Each row is a point on a tangle of strands that fork and nearly touch. The rows are in no order.
In the rows, 128 means zero.
Points whose rows are less than 80.4 apart are linked; no others are. Some points are linked to none.
(101): [140 105 165 108 153 157 100 127 136 164  69 140 175 115 114  85 171 171
 139 144  92 106 140 144 141 135 133 170]
(954): [151 143 102 128  86 120 143 121 171 116 131 115 100 116 120 129 138 122
 167 100  78 118 166 124 134  61 152  80]
(505): [140 126 128 151 119 111 126 135 122 103  61 141 125 107  79 102 120 125
 161 121 127 158 100  71 132 106 128 124]
(2016): [195 143 167 135 115 148 105 140 152 105  87 146 144 153 154 135 147 146
 152 173  73 107 126 200 124 100 142 157]
(104): [181 115 151 196 104 154 123 168 141  89  66 156 172 136  77 102 135 119
 151 152  97 112  55 112 114 137 115 138]
(1251): [119 105 145 117 104 120  96 138 114 123  70 116 130 130 114 132  97 152
 147 101  55 146 174 149 160 177 129 103]
(775): [ 83 103 122 131  95 101 101 109 109 107 143 119  89 151 128 160  69 120
 130  83 117 133 154 134 126 189 108  82]
(2224): [100 114  84 148  93  86 113 115  91  93  87 122  86 138 120 142  54  89
 145 121 163 194 101 103 148 157  83 120]
(985): [126 125 109 116  71 106 125 126 134  90 111  98  82 129 137 159 102 115
 149  89  67 147 167 163 144 123 135  82]
(2202): [176 143 155 145 102 132 107 137 146  87  68 139 134 128 131 130 140 132
 156 137  79 128 110 157 125  98 140 127]
(1694): [ 64 112  93 141  95  91 109 114  97 106 129 126  93 144 120 142  59 120
 128  89 164 142 114 111 132 178  83  93]
(620): [138 127 158 118 118 113  93  88 112  92 114 136  85 160 178 155 130  99
 126 169 150 139 121 156 108 123 119 167]
(2053): [138 118 101 141  74 107 133 142 113  69  65  97 114  98 107 149 110 112
 155  87  88 176 111 129 163 124 134  97]
(280): [ 89 110 111 116 146 142 111 119 121 127 208 154 120 171 152 156  96 172
  69  72 157  96 146 158 107 171  98 112]
(2023): [148 100 131 183 128 109 125 152 122 124  46 154 174 120  54  72 118 154
 154 127 110 157  75 100 151 158 116 169]
(904): [117 148  98 136  67  88 131  97 138  89 125 115  73 129 134 151  98  87
 131  92 137 141 105 128 123 109 115  93]
(313): [108 176 107 125 116  94 142 106 133 137 164 132 106 127 141 134 115 119
 103 114 194 102  96 125 109 112 116 108]
(434): [163 112 129 181 116 111 115 158 114 107  44 157 158 123  66  88 104 140
 155 139 125 172  66 101 141 148 112 167]
(610): [ 91 151 124 134 171 116 167 133 120 162 186 113 145  78 129 114 149 117
 100 140 213 110  79 102 106 124 124 125]
(231): [ 61  80 130  91 151 158 115 125 123 171 194 137 121 143 132 131 110 161
 104  84 150  90 167 148 117 174  99 119]
(1643): [ 94 160  95 113 161 134 156 140  96 138 195 130 151 126 188 138 129 153
  20 115 192 127  91 166 113 132 121 140]
(214): [104 131  95 135  63  91 123 105 131  92 149 107  69 160 148 171  79 105
 120  78 102 131 144 152 131 150 114  80]
(2009): [142 107 180  90 158 171 115 117 117 148 103 121 139 112 155 113 170 134
 122 173 127 136 136 158 111 108 146 188]
(1777): [189 154 168 108 148 154 132 118 149 117 136 138 114 142 174 150 160 118
 138 184 110 124 138 170 109  79 166 179]
(463): [111 127  83 154 100  87 141 124 117  98  90 122  91  99  82 117  90 108
 160  96 154 173  95  73 138 107 105 104]
(1228): [174 110 122 187  82 140 133 174 140  75  64 125 167 107  83 120 138 124
 153 111  65 134  73 147 153 129 129 110]
(2184): [102 135  94 149 116  90 141 120 110 122 100 135  99 112  81 104  87 117
 159 117 187 167  94  60 129 114  98 121]
(445): [170 119 161 151 151 160 113 137 153 145  84 148 189 124  97  87 182 155
 148 141  81  99 130  99 140 101 143 128]
(2086): [133 162 119 145 163 116 166 142 169 173 203 114 150 100 125 124 175 108
 130 138 127  96 155  67 125  95 160  86]
(441): [119 165  81 101 124 122 141 116 150 141 207 147 106 179 155 166  96 162
  67  92 142  85 154 171 121 137 124 120]
(283): [136 114  90 168 109  91 124 148 103  94  56 130 119 113  87 114  72 118
 158 129 147 221  88  88 158 133  99 142]
(164): [178 129 144 144 134 161 108 141 161 147  93 139 182 130 107  93 178 160
 156 140  66  99 151 120 141  87 148 118]
(1306): [113 115 101 106 154 161 145 112 116 129 224 144 125 176 178 161 115 147
  36 117 167 108 133 184 104 155 123 153]
(1352): [140 133 130 106 101 123 111 120 148 127 101 126 109 136 134 135 130 145
 161 126  70 123 188 156 139 103 144 112]
(1971): [149 119 142 138  81 111  95 121  96  66  82 105 116 155 160 171  85  96
 129 121  81 177 131 164 150 170 123 109]
(1204): [105 143  83 132  64  89 130 104 138  94 141 107  64 143 135 163  90 100
 121  76 123 130 117 145 128 126 116  87]
(1423): [150 108 149 155 107 125 105 147 129 122  45 144 171 124  88  99 132 154
 152 137  78 120  93 159 155 168 126 147]
(1419): [ 75 107 116 116 138 132 112 103  87 127 165 134 107 154 156 129 107 123
  83 127 215 116 102 139 102 168  73 144]
(1875): [131 110 123 129  93 125 110 149 123 122  60 113 149 117 104 122 117 158
 152  94  41 143 161 154 176 160 138  93]
(1312): [143 153 131 146 174 130 154 154 169 171 201 109 162 111 137 131 190 102
 140 160 107 105 177  58 129  96 168  96]
(896): [158 108 127 148  88 128 108 148  63  82  63  96 151 139 115 159  66 105
 124 101  96 202 116 149 180 207 120 114]
(1447): [137 102 117 146  85 126 123 152 113 117  52 113 163 107  86 109 121 158
 152  85  47 145 135 150 186 160 143  99]
(1458): [132 134 159 118 162 138 153 113 121 141 175 104 121  99 169 135 166  80
 102 187 182 144  93 140  86 108 148 174]
(579): [122 139  96 115 139 139 138  92 124 117 213 147 104 192 180 168 114 141
  41 118 165 100 135 180 108 155 122 150]
(2081): [140 116 140  71 147 155 129 108 141 155 163 121 104 152 161 145 140 137
 132 169 108 119 190 183 117 118 152 174]
(123): [196 139 159 154 105 146 106 145 160  89  80 140 150 141 138 128 146 143
 153 154  66 108 108 177 123 101 140 137]
(1224): [153 118 171 131 174 164 123 127 133 160  85 140 180 105 104  81 185 149
 136 152 115 115 123  88 134 113 142 155]
(581): [175  95 117 194  93 158 137 165 159  99  83 123 183 121  71  98 167 143
 163 105  39 103  98 131 164 113 136  92]
(1595): [179 134 165 107 127 142  98 123 140 104  99 144 120 158 165 143 142 144
 143 174  81 121 142 194 122 102 145 169]
(2149): [159 126 132 162 110 124 130 141 132  91  63 138 140 109  86 112 134 125
 157 117 103 152  98  89 132 101 130 112]
(1809): [110 129 140 123 116  99 106 107 110 110  83 134 101 123 123 126 111 120
 146 135 146 143 118 114 124 129 115 137]
(1488): [178 149 161 144 124 136 116 133 147 104  88 143 136 124 125 124 152 125
 153 146  93 121 118 120 118  78 140 124]
(1036): [ 68  64 164  96 161 137  92 119  98 146  94 139 121 133 118 113  99 150
 140  94 120 151 159 116 142 202 100 148]
(1730): [161 121 144 140  82 126 101 151 121  95  62 113 146 137 130 144 112 138
 143 120  42 143 125 191 161 157 137 109]
(1248): [118  91 167 104 153 148  96 124 122 162  54 138 159 120 119  90 151 174
 137 130  92 116 148 144 152 158 122 168]
(1779): [163 198  94 128 124 112 169 123 189 152 199 126 110 131 138 149 142 101
 137 130 121  92 146 126 116  76 170 104]
(1191): [110 137 121 120 114 109 116  78 119 105 172 134  85 176 178 161 119 106
  86 140 172 109 121 163 104 147 105 147]
(1136): [101 155  92 121 168 132 177 142 121 148 208 117 152 112 184 144 141 131
  28 145 182 136  88 184 105 122 145 151]
(1930): [144 121 152 135  91 110  82 116 102  69  77 122 109 162 161 164 101 103
 130 140  94 161 129 164 137 163 123 131]
(1982): [159 169 110 123 165 128 172 143 184 169 211 118 141 114 147 143 171 104
 149 167 117 104 168 111 123  88 180 126]
(1518): [116 142  87 125  72 100 143 117 153 125 136 108  88 110 112 134 125 129
 155  78  98 109 163 125 137  84 136  73]
(1048): [170 117 170 169 161 160 127 153 130 138  81 157 193 133  78  75 175 138
 127 152 106 107  90  60 131 126 126 148]
(84): [ 97  98 157  79 156 163 138 113 114 177 154 107 123 110 154 116 154 121
 109 158 158 130 158 160 108 123 141 168]
(1460): [141 123 158 137 181 136 134 130 107 136  86 141 150 101  90  82 142 125
 146 161 172 157  88  42 118 118 119 164]
(1173): [104 161  87 138  79  84 135  97 133 102 133 124  84 134 129 142  97  98
 120 100 175 124  82 115 117 115  99 100]
(1675): [ 66 122 109 110 155 149 151 131  76 150 184 123 149 122 157 117 118 141
  48 113 215 122  88 155 104 150  95 135]
(1213): [176 121 128 177  87 132 125 162 142  68  56 135 150 115  91 123 138 122
 154 118  80 146  75 125 133 110 128 115]
(961): [144 157  89 122 178 124 187 154 190 179 230 113 147 102 152 148 172 106
 118 178 125 109 151 135 120 108 185 143]
(648): [157 109 169 105 125 132  80 115 127  99 107 132 109 173 170 158 115 143
 136 155  63 132 174 195 131 155 131 148]
(1826): [ 76 121 115 117 169 138 171 142 134 203 203 105 162  69 136 105 179 134
 111 139 168 112 138 125 127 123 151 126]
(2018): [ 97 113 107  97 130 135 121 115 149 155 197 136 101 165 134 158  94 164
 118  90 116  86 191 162 120 160 117 107]
(686): [ 86 148 101 111 157 141 144 133  91 140 192 133 146 134 171 133 114 153
  37 106 206 117  92 151 109 136 102 130]
(1958): [116 163 122 125 130 109 152 117 151 161 164 126 124  99 115 119 150 123
 136 121 153  93 141  93 122  92 152  93]
(1494): [ 70 112 120  96 122 125 118 118 129 178 140 129 112 126 114 115 113 162
 147  90 119  96 194 123 143 146 121  96]
(1810): [112  96 139 140  98 108  93 119  81  85  94 105 115 146 128 161  65 102
 134 102 103 187 146 128 150 204 117 104]
(139): [173  93 115 200  76 153 149 175 154  89  87 117 182 114  71 113 160 132
 168 106  44 108  77 157 174 139 131 103]
(1140): [133 119 155 127 110 104  81  98 105  80  90 134  92 165 171 159 110 103
 129 157 129 150 129 153 121 146 112 150]
(1652): [ 92 111 133  86 152 155 155 123 119 178 189 109 126 111 151 122 148 128
  98 146 169 111 147 168 109 126 142 158]
(1558): [ 99 102 117 135 125 105  87  92  92  99 101 139  92 152 151 138  83  96
 131 168 198 170  98 111 133 163  72 155]
(96): [ 57 129 101 120 120 100 136 118  97 152 136 140 106 122  97 111  90 148
 137  86 179 109 124 101 131 152  94 103]
(969): [121 174 106 139 147 110 162 133 166 178 202 119 145  94 123 127 162 120
 126 125 151  89 148  86 128  97 158  86]
(1802): [ 86 160  91 101 133 126 144 140 133 180 195 135 135 129 137 135 122 175
  89  87 165  76 153 147 126 129 129 105]
(415): [166 148 120 154  96 117 121 124 137  59  82 130 101 124 123 139 117  74
 154 126 127 165  75  93 113  83 116 113]
(411): [161 158 108 108 125 137 134 124 171 157 153 123 129 132 133 128 152 140
 174 140  88 110 202 137 136  71 167 120]
(2178): [181 148 162 161 140 152 144 169 125  92  91 142 151 138 105 107 152  89
 121 150 116 122 101  26 104  91 122 108]
(1170): [ 96 140 129 110 145 121 143 102 109 149 177 120 117 118 152 133 137 114
  89 143 206 115  99 146 101 125 122 149]
(2203): [106 183 101 121 124 104 156 118 144 154 182 131 121 115 137 136 130 137
  97 108 180  88 116 127 115 109 129 106]
(2170): [116 129 149 124 181 130 137 117 102 145 114 136 131  91 100  90 141 112
 145 158 194 153  91  64 111 118 118 155]
(439): [ 59 117 106 124 108  93 120 116  97 133 124 136  91 135 103 126  71 139
 136  91 165 131 128 106 135 167  93 100]
(1907): [109  96 109  87 140 155 120 114 156 154 210 137 103 181 144 161  99 162
 125 112 107  94 208 174 113 163 128 130]
(1496): [104 132 101  81 139 146 140 123 147 188 194 120 126 138 142 133 137 156
 137 125 130  91 198 161 128 124 150 138]
(639): [113 132 145 107 115 108 113  87 119 110 146 130  84 156 164 152 125 105
 114 144 162 120 130 153 109 127 115 151]
(701): [123 130 162 119 177 140 163 132 130 158 177  98 136  80 155 124 173  87
 107 180 177 138 105 122  89 107 149 156]
(1905): [ 82 151  81  94 146 142 151 152 133 194 207 131 155 118 141 127 137 179
  87  99 162  81 162 158 138 132 140 114]
(1462): [156 117  96 148  75 123 134 162 101  56  60  91 131  93 111 159 112 109
 150  93  85 187  87 148 179 143 130 108]
(1671): [188 157 169 145 137 158 134 150 156 108 107 143 146 129 127 124 165 107
 145 153  96 113 132  86 107  75 146 115]
(1322): [163 119 128 139  70 121 108 143  90  57  74  94 125 140 148 172  94  97
 131 104  72 185 118 173 166 167 129 106]
(829): [182 128 160 117 152 174 105 139 159 153 103 137 177 129 136 105 184 160
 148 172  78  98 147 163 125  99 151 168]
(2000): [170 151 169 112 154 142 139 111 142 121 152 131 105 128 176 151 164  96
 123 192 136 130 121 150 101  82 162 179]
(1899): [139 129 129 148 108 104  94 106 116  79  72 139  98 138 138 136  99  90
 145 161 164 176  84 108 121 117 102 145]
(447): [ 85 119  97 137 112  83 125 112  99 115  96 131  92 125 104 119  75 113
 156 122 180 170 102  91 138 142  89 123]
(1570): [133 177  91 120 107 108 157 114 171 156 178 123 108 128 126 139 132 130
 137 109 126  92 167 132 124  83 154  94]
(643): [ 75  94 125 120 118 116  96 114 127 128 178 137  99 157 129 156  78 147
 120  74 118 109 167 139 119 189 103  86]
(1272): [ 50  63 158  95 160 142  99 115 104 153 136 140 116 137 121 119 100 148
 133  87 134 126 162 120 131 201  93 126]
(1207): [105  95 154 114 118 127  90 124 116 122 103 117 118 141 129 146  88 144
 149  96  62 147 190 149 145 191 126  96]
(693): [167 134 163  97 136 140 116 107 135 116 123 135  98 154 175 152 148 128
 130 180 105 127 152 182 113  94 147 176]
(2156): [123 158 133 129 121 110 143 111 139 136 134 127 108 103 111 117 133 110
 143 120 158 115 117  80 111  95 135 104]
(1547): [ 54 103 115  99 155 155 132 133  81 154 182 141 138 131 140 118 107 158
  69  93 201 107 110 145 111 162  84 129]
(564): [137 161 130 139 118 103 144 111 139 114 131 128 103 114 109 122 121  88
 143 127 171 128  94  70 105  85 122 101]
(136): [131 111 126  77 143 153 134 106 144 148 186 124  95 174 159 159 121 134
 116 158 115 105 193 188 115 137 143 166]
(1286): [ 83 128 131  94 133 122 132 110 123 165 148 126 109 114 124 119 132 143
 134 117 159  99 155 127 125 127 125 126]
(1841): [122 127 138 108 118 123 109 117 138 147  95 129 128 116 119 113 142 152
 160 122  94 117 179 131 139 109 139 115]
(1690): [128 129 112 110  83 108 120 120 148 115 122 111  89 141 138 150 110 132
 156 106  65 129 187 162 136 114 139  95]
(285): [161 130 101 160  91 119 138 146 140  47  80 120 101 107 106 137 127  80
 154  99 112 177  73  77 128  85 112 104]
(634): [147 124 136 159 143 119 131 139 117 113  66 154 140 110  65  84 122 134
 158 132 143 165  93  48 128 111 118 138]
(317): [188 180 129 133 154 137 163 144 183 144 185 126 135 134 151 140 167  96
 155 165  96 107 170  97 120  71 177 116]
(1485): [ 50  67 149  90 155 156 106 118 105 157 172 135 116 141 129 121 104 150
 116  87 153 116 153 136 115 190  90 130]
(1646): [ 97 131 114  87 151 149 155 131 139 195 199 112 133 114 146 131 149 139
 107 140 156 101 168 166 120 125 150 146]
(708): [166 108 106 164  76 127 136 178 105  74  58 101 158  99  86 139 116 122
 149  95  80 174  74 158 186 161 135 118]
(2162): [179 156 140 142  83 128 119 127 152  69  88 131  98 148 163 159 125 106
 148 133  67 147 116 175 127  78 141 119]
(1611): [158  95 146 189  88 132 122 159 144 130  63 144 186 127  72  93 142 134
 172 135  66 100  71 168 159 173 128 144]
(1391): [156 120 145 161 166 131 126 146 116 118  66 154 157 120  70  75 125 137
 149 151 156 164  78  44 118 124 109 167]
(234): [185 147 139 139 167 162 128 148 170 154 152 121 181 133 131 119 190 128
 158 160  78 106 186  77 137  71 173 110]
(1994): [196 166 170 147 158 160 140 166 153 120 134 131 164 135 136 124 183 107
 132 169  87 104 144  73 111  78 151 113]
(1498): [143 134 171 133 190 146 151 149 139 157 157 114 153  85 131 113 191  98
 125 178 137 123 133  64 113 104 155 129]
(1872): [144 136 168 117 176 145 154 135 141 155 166 106 137  86 150 126 183  96
 121 180 146 127 124 107  98  99 160 151]
(272): [100 156 125 121 153 117 158 123 123 154 188 117 131 103 146 130 148 118
  87 142 206 115  93 133 106 121 125 138]
(1313): [182 156 183 137 164 147 130 145 135 110 118 134 143 116 136 119 167  88
 129 175 138 129 100  65  91  91 138 138]
(762): [163 111 113 156  74 129 121 164  81  80  53  98 159 124 100 142  84 110
 135 104  97 193  91 158 185 189 127 126]
(736): [160 116 162 121 103 124  85 135 123  98  80 122 129 157 150 156 107 144
 142 138  49 144 158 194 143 164 135 123]
(1715): [203 175 147 143 156 158 154 160 177 129 158 132 145 139 150 141 170  94
 150 167  80 111 167  92 112  62 169 112]
(1813): [ 93 100 131 123 138 105  93 107  89 113  75 139 101 137 126 120  86 116
 143 157 183 176 104 108 136 155  85 170]
(1404): [178 184 108 128 105 120 165 122 186 129 174 129  99 135 139 146 142  97
 154 127  94 105 157 122 120  57 160  99]
(1315): [165 106 114 175  91 138 126 154 149 107  64 126 176 109  79 104 156 155
 160 100  42 124 117 132 172 114 147  95]
(382): [114 108  99 154  99  99 143 142 108 104  63 123 120  93  70 105 114 140
 165  81 102 175 119  81 163 123 129 107]
(491): [122 117  78 159  96  91 134 134 108  86  71 120  96 105  89 122  81 106
 159 108 149 203  90  78 149 117 102 120]
(38): [ 72 115 124  92 129 130 125 120 123 169 169 133 110 136 128 127 115 156
 123  98 151  86 166 140 126 152 111 113]
(1384): [116 122 116  91 133 136 135 101 140 136 198 135  88 178 164 166 112 131
  99 136 134  95 173 183 113 144 129 148]
(2036): [136 100 119 141  91 119 100 135  67  82  80  98 128 140 123 165  58 101
 128  98 102 209 125 128 173 209 120 104]
(299): [ 97 169  98 111 127 111 137 116 120 136 185 142 115 151 160 146 106 153
  63  99 185  93 118 152 115 135 113 119]
(421): [125 169  94 109 159 127 178 136 163 171 218 117 135 111 156 147 151 130
  91 151 158 101 135 169 120 113 166 144]
(1871): [112 163  87 109 103 113 146 118 159 170 178 126 113 134 130 138 125 151
 133 100 128  81 178 143 128 101 145  94]
(993): [120 122 109 125  70 100 117 115 130  91 138 101  76 154 151 173  86 108
 133  86  76 145 164 164 140 150 128  84]
(757): [ 84 114 116 126 117  98 101  92  96 112 120 137  84 151 141 135  88 110
 128 142 197 141 103 118 120 155  79 138]
(1886): [ 98 158  85 103 110 121 140 128 149 167 188 134 114 144 129 142 109 161
 111  90 136  70 181 150 129 123 131  95]
(2027): [101 101 110 109 162 176 142 126 104 137 227 147 146 163 177 148 112 156
  21 100 170 123 134 182  95 155 119 136]
(420): [120 166 104 147 102  94 144 104 136 111 134 127  93 119 109 124 103  90
 139 114 184 133  75  76 106  95 106 100]
(2031): [126  96 167  85 164 182 138 117 117 174 135 102 138 101 159 109 173 125
 107 175 132 144 148 165 105 113 152 188]
(1975): [163 112 178 150 182 163 125 142 127 154  85 146 193 114  90  76 187 139
 127 154 115 112 101  65 130 121 137 162]
(213): [ 66 124 115 125 136 106 140 115 100 156 125 140 112 110  90  97 105 145
 148 106 192 126 114  84 135 135 102 121]
(1941): [175 151 182 138 155 146 116 129 132 103 103 142 133 117 141 129 157  97
 134 177 146 136  86  93  94  92 132 158]
(54): [ 94 131 103 123 134 126 114  96  97 110 182 139 112 172 175 143 112 130
  51 119 211 109  97 149 103 158  82 141]
(170): [ 98 127  94 125  76  93 136 121 129 116 109 107  88 105 105 133 109 129
 155  76 105 133 149 118 143 112 129  75]
(1260): [163 123 139 135  70 127 111 149 110  73  73  99 140 133 143 160 105 122
 135 112  46 161 129 192 164 160 140  98]
(1762): [178 126 148 177 135 149 142 171 125  93  76 149 168 140  72  93 147 115
 130 133 103 130  92  33 118 101 122 116]
(569): [185 140 152 100 155 171 114 133 161 147 117 138 156 136 152 120 172 155
 156 180  80 110 165 175 125  89 162 172]
(2126): [151 124 170 135 187 154 135 141 137 166 131 123 174  94 116  99 198 119
 133 161 119 115 144  52 131 100 154 129]
(1815): [164 171 117 126 100 121 146 117 175 120 145 126  96 133 134 140 139 112
 161 117  90 116 156 128 121  62 155 100]
(1533): [107 132 112 132 115 109 111  80 107  99 167 133  91 176 181 148 117 101
  77 143 199 117 101 148 105 152  90 152]
(247): [140 108 182 106 146 152  91 111 114 125  71 135 135 124 145 114 151 145
 127 173 122 130 117 159 117 130 128 184]
(1387): [159 111 103 178 115 106 131 163 113  89  50 140 143 111  65  96  97 135
 159 126 131 198  74  81 147 129 111 146]
(2099): [140 114 145 146 125 123 117 135 126 129  48 146 159 110  77  87 136 159
 156 122  97 135 115 104 153 128 133 134]
(920): [ 89 107  93 146  84  89 105 106  93  85 116 119  83 154 135 154  57  90
 129 108 156 172 112 112 143 183  89 100]
(946): [ 92 112 131 133 149 103 129 123 100 149  73 148 128 104  76  77 119 151
 160 112 154 160 122  66 149 132 118 143]
(180): [149 145 165 115 153 133 139 103 129 126 157 118 108 113 168 142 161  89
 118 181 173 132 105 131  94  93 143 167]
(1375): [181 156 176 152 161 152 137 165 127 103 111 134 148 130 122 114 160  84
 118 168 128 123 106  31  97  98 125 117]
(1835): [ 97 103 121 132  92 101 107 113  95  96 118  99  96 141 124 165  64 105
 135  82 106 171 152 126 148 193 113  79]
(1335): [120 143 107 122 157 132 182 127 139 161 216 110 133 109 178 151 149 108
  52 172 167 130  99 187  98 125 164 169]
(1597): [ 95 127 107  94 119 129 120 119 147 177 143 123 117 130 122 118 131 160
 160 106 104  98 212 134 142 118 139 105]
(1554): [106  82 170 106 133 130  79 112 120 122 122 125 113 153 145 159  92 141
 140 111  74 144 183 151 132 199 119 114]
(1753): [ 84  79 159  98 151 134  90 129 114 154  75 133 137 133 120 113 111 166
 144  97  81 135 177 127 152 194 118 139]
(824): [ 68 117 102 108 166 151 171 155 126 210 207 106 174  80 146 105 160 145
  85 127 167 111 137 151 123 131 147 129]
(284): [177 119 161 183 139 159 135 166 134 119  80 155 191 144  68  81 162 136
 131 143  92 103  92  54 131 113 127 125]
(1229): [ 95 136 137 132 181 125 164 140 124 172 179 111 149  66 122 105 168 110
 117 153 188 120 102  80 111 123 140 122]
(2004): [166 114 171 116 158 172 106 130 145 161  84 136 177 115 129  92 187 164
 139 161  94 103 136 155 134 117 140 174]
(242): [125 127 113 109 130 131 133  87 137 117 209 144  88 200 171 171 111 129
  71 127 146  95 149 180 107 155 124 151]
(2208): [112 166  90 114 123 125 130 115 135 122 197 152 110 179 162 163  94 167
  53  73 151  93 139 159 116 138 114 111]
(1529): [116 137  92  85 130 133 130 125 158 182 171 121 123 141 130 125 140 158
 164 120 104  92 224 150 140 109 154 119]
(498): [ 81 156 103 113 122 110 134 109 112 139 164 134 112 133 137 128 104 142
  89  99 201  99  99 130 113 138 101 118]
(851): [ 76 113 144  98 127 117 112 112 109 147 115 133 106 123 119 119 113 142
 143 114 144 121 154 123 130 150 118 124]
(1938): [ 88 125 133 128 183 132 168 140 136 195 192 105 165  63 123 102 183 118
 117 149 166 117 130  91 119 119 151 119]
(1455): [108 113 130 138 154 102 120 126  97 138  65 152 128 111  82  77 105 148
 162 134 165 180 105  72 137 136 102 169]
(2160): [154 124 170 123 118 126  86 124 119 103  56 141 136 132 129 125 132 138
 138 158 106 133 105 153 124 133 125 160]
(528): [101 108 127 130 144 107 108 122  85 125  63 148 116 121 101  98  90 134
 157 146 173 187 103  91 141 153  89 176]
(1145): [116 158  78  89 143 140 152 131 147 157 216 140 121 161 156 161 110 165
  70 112 149  83 163 179 123 135 139 134]
(513): [169 117 100 174 101 121 144 162 133  52  69 126 118 109  82 120 109  97
 154 112 118 191  67  60 133  99 110 114]
(2083): [156 102 112 169  83 129 132 160 129 114  60 116 173 104  76 106 139 156
 159  93  44 135 107 154 189 152 142 102]
(1274): [127 153 109 115 167 128 173 141 166 181 217 106 137  98 153 138 167 119
 108 165 149 107 143 148 114 109 169 145]
(1358): [ 83 110 115 115 125 126 110 116 135 138 194 142 109 168 138 158  88 165
  99  75 136  95 165 154 114 173 104  97]
(1187): [167 142 174 133 146 132 104 113 122  98  92 142 123 124 154 138 144  94
 136 182 165 144  78 111  97  96 123 168]
(897): [160 130 155 140 102 118  97 130 125  92  61 135 128 130 130 135 124 127
 147 142  92 141 110 156 132 121 130 132]
(1334): [161 136 155 143 127 120  95 110 118  82  72 145 115 133 149 133 126  96
 142 179 165 158  70 110 107 105 112 165]
(945): [120 125  97 131  77 100 141 126 127  90  90 103  90  98 104 136 116 121
 159  74  93 147 130 118 152 104 134  83]
(1495): [ 95 112 151  99 122 123 105 114 121 142  98 127 109 127 121 121 119 146
 149 117 115 124 170 135 136 141 121 126]
(1909): [130 187  97 117 146 110 172 130 158 157 212 129 126 118 159 149 141 125
  76 135 166  98 112 158 119 112 153 136]
(70): [166 151 126 136 178 150 143 155 172 163 183 110 180 125 138 128 193 107
 152 170  87 111 188  69 138  82 176 109]
(1428): [ 73 117 114 134 137 101 142 118  96 151  97 143 113 104  73  84 111 148
 168 101 170 151 124  65 145 131 108 131]
(864): [ 67 107 111  93 156 164 158 148 106 197 204 119 156 110 146 111 141 157
  71 109 173 101 146 166 119 146 125 129]
(984): [126 143 125 103 138 130 151  98 127 141 197 122 101 149 177 155 140 109
  79 161 171 108 125 177 106 121 142 170]
(719): [148 124 161 145 195 157 132 145 140 174 141 119 199 109 113 102 205 125
 132 163  99 116 159  39 146  97 156 113]
(296): [161 142 123 160 108 108 113 119 129  69  72 141 102 125 124 134 106  74
 154 148 161 179  67  79 116  90 105 131]
(1945): [109  96 164 103 139 141  91 126 124 155  62 133 152 124 118 101 132 171
 146 116  73 126 166 144 156 170 123 148]
(907): [159  84 131 217  86 133 148 172 144 116  77 143 185 130  48  87 141 120
 173 128  73 114  59 133 159 166 124 141]
(859): [ 59 105 120  91 154 159 147 130 103 178 188 124 143 120 141 110 129 149
  80 106 184 104 133 153 110 152 108 135]
(1617): [ 73 111 124 111 134 113 111 100  91 129 139 134  98 139 136 125 101 123
 116 131 197 126 110 119 117 160  84 146]
(787): [117 140 140 126 163 122 143 110 111 138 137 124 117  98 121 111 130  94
 125 164 214 137  75  80 100 113 113 140]
(227): [156  91 122 200  93 114 140 171 121 121  56 137 182 121  49  81 123 141
 159 115  90 152  67 129 165 172 123 154]
(1630): [102 136 143 116 146 121 132  99 105 135 146 120 109 109 139 119 133 103
 122 155 212 128  90 116 105 121 109 150]
(1908): [193 145 142 145 152 165 115 148 175 144 121 134 191 139 124 109 183 148
 161 156  64  98 167 106 137  71 160 116]
(501): [126  89 169 100 139 135  79 110 131 114 131 126 105 170 155 164 106 144
 134 135  75 140 192 174 124 177 128 135]
(1252): [ 99 107 109 114 166 164 120 127 108 125 219 161 142 167 168 155 103 178
  36  71 166 108 130 164 103 159 100 118]
(584): [118 201  89 120 143 104 162 133 153 159 196 134 139 116 154 141 133 149
  65 108 175  93 106 140 122 108 144 112]
(793): [162 128 144  78 159 166 124 122 146 159 139 125 127 137 160 130 161 142
 146 175  98 120 183 180 121  93 161 175]

Follow the links from the first point to the second, and from the first to the third. Name the last point that the two ways share.
(1248), (1841), (1496) | (38)
(851), (1496), (1036) | (38)
(1907), (1462), (136) | (1358)
(1595), (1715), (2009) | (2202)

A fork is a point with three links. Follow the links from the first point to the second and name the forks in between, in order.
(1945), (1495) | (38)
(762), (579) | (1358)
(897), (1274) | (2202)
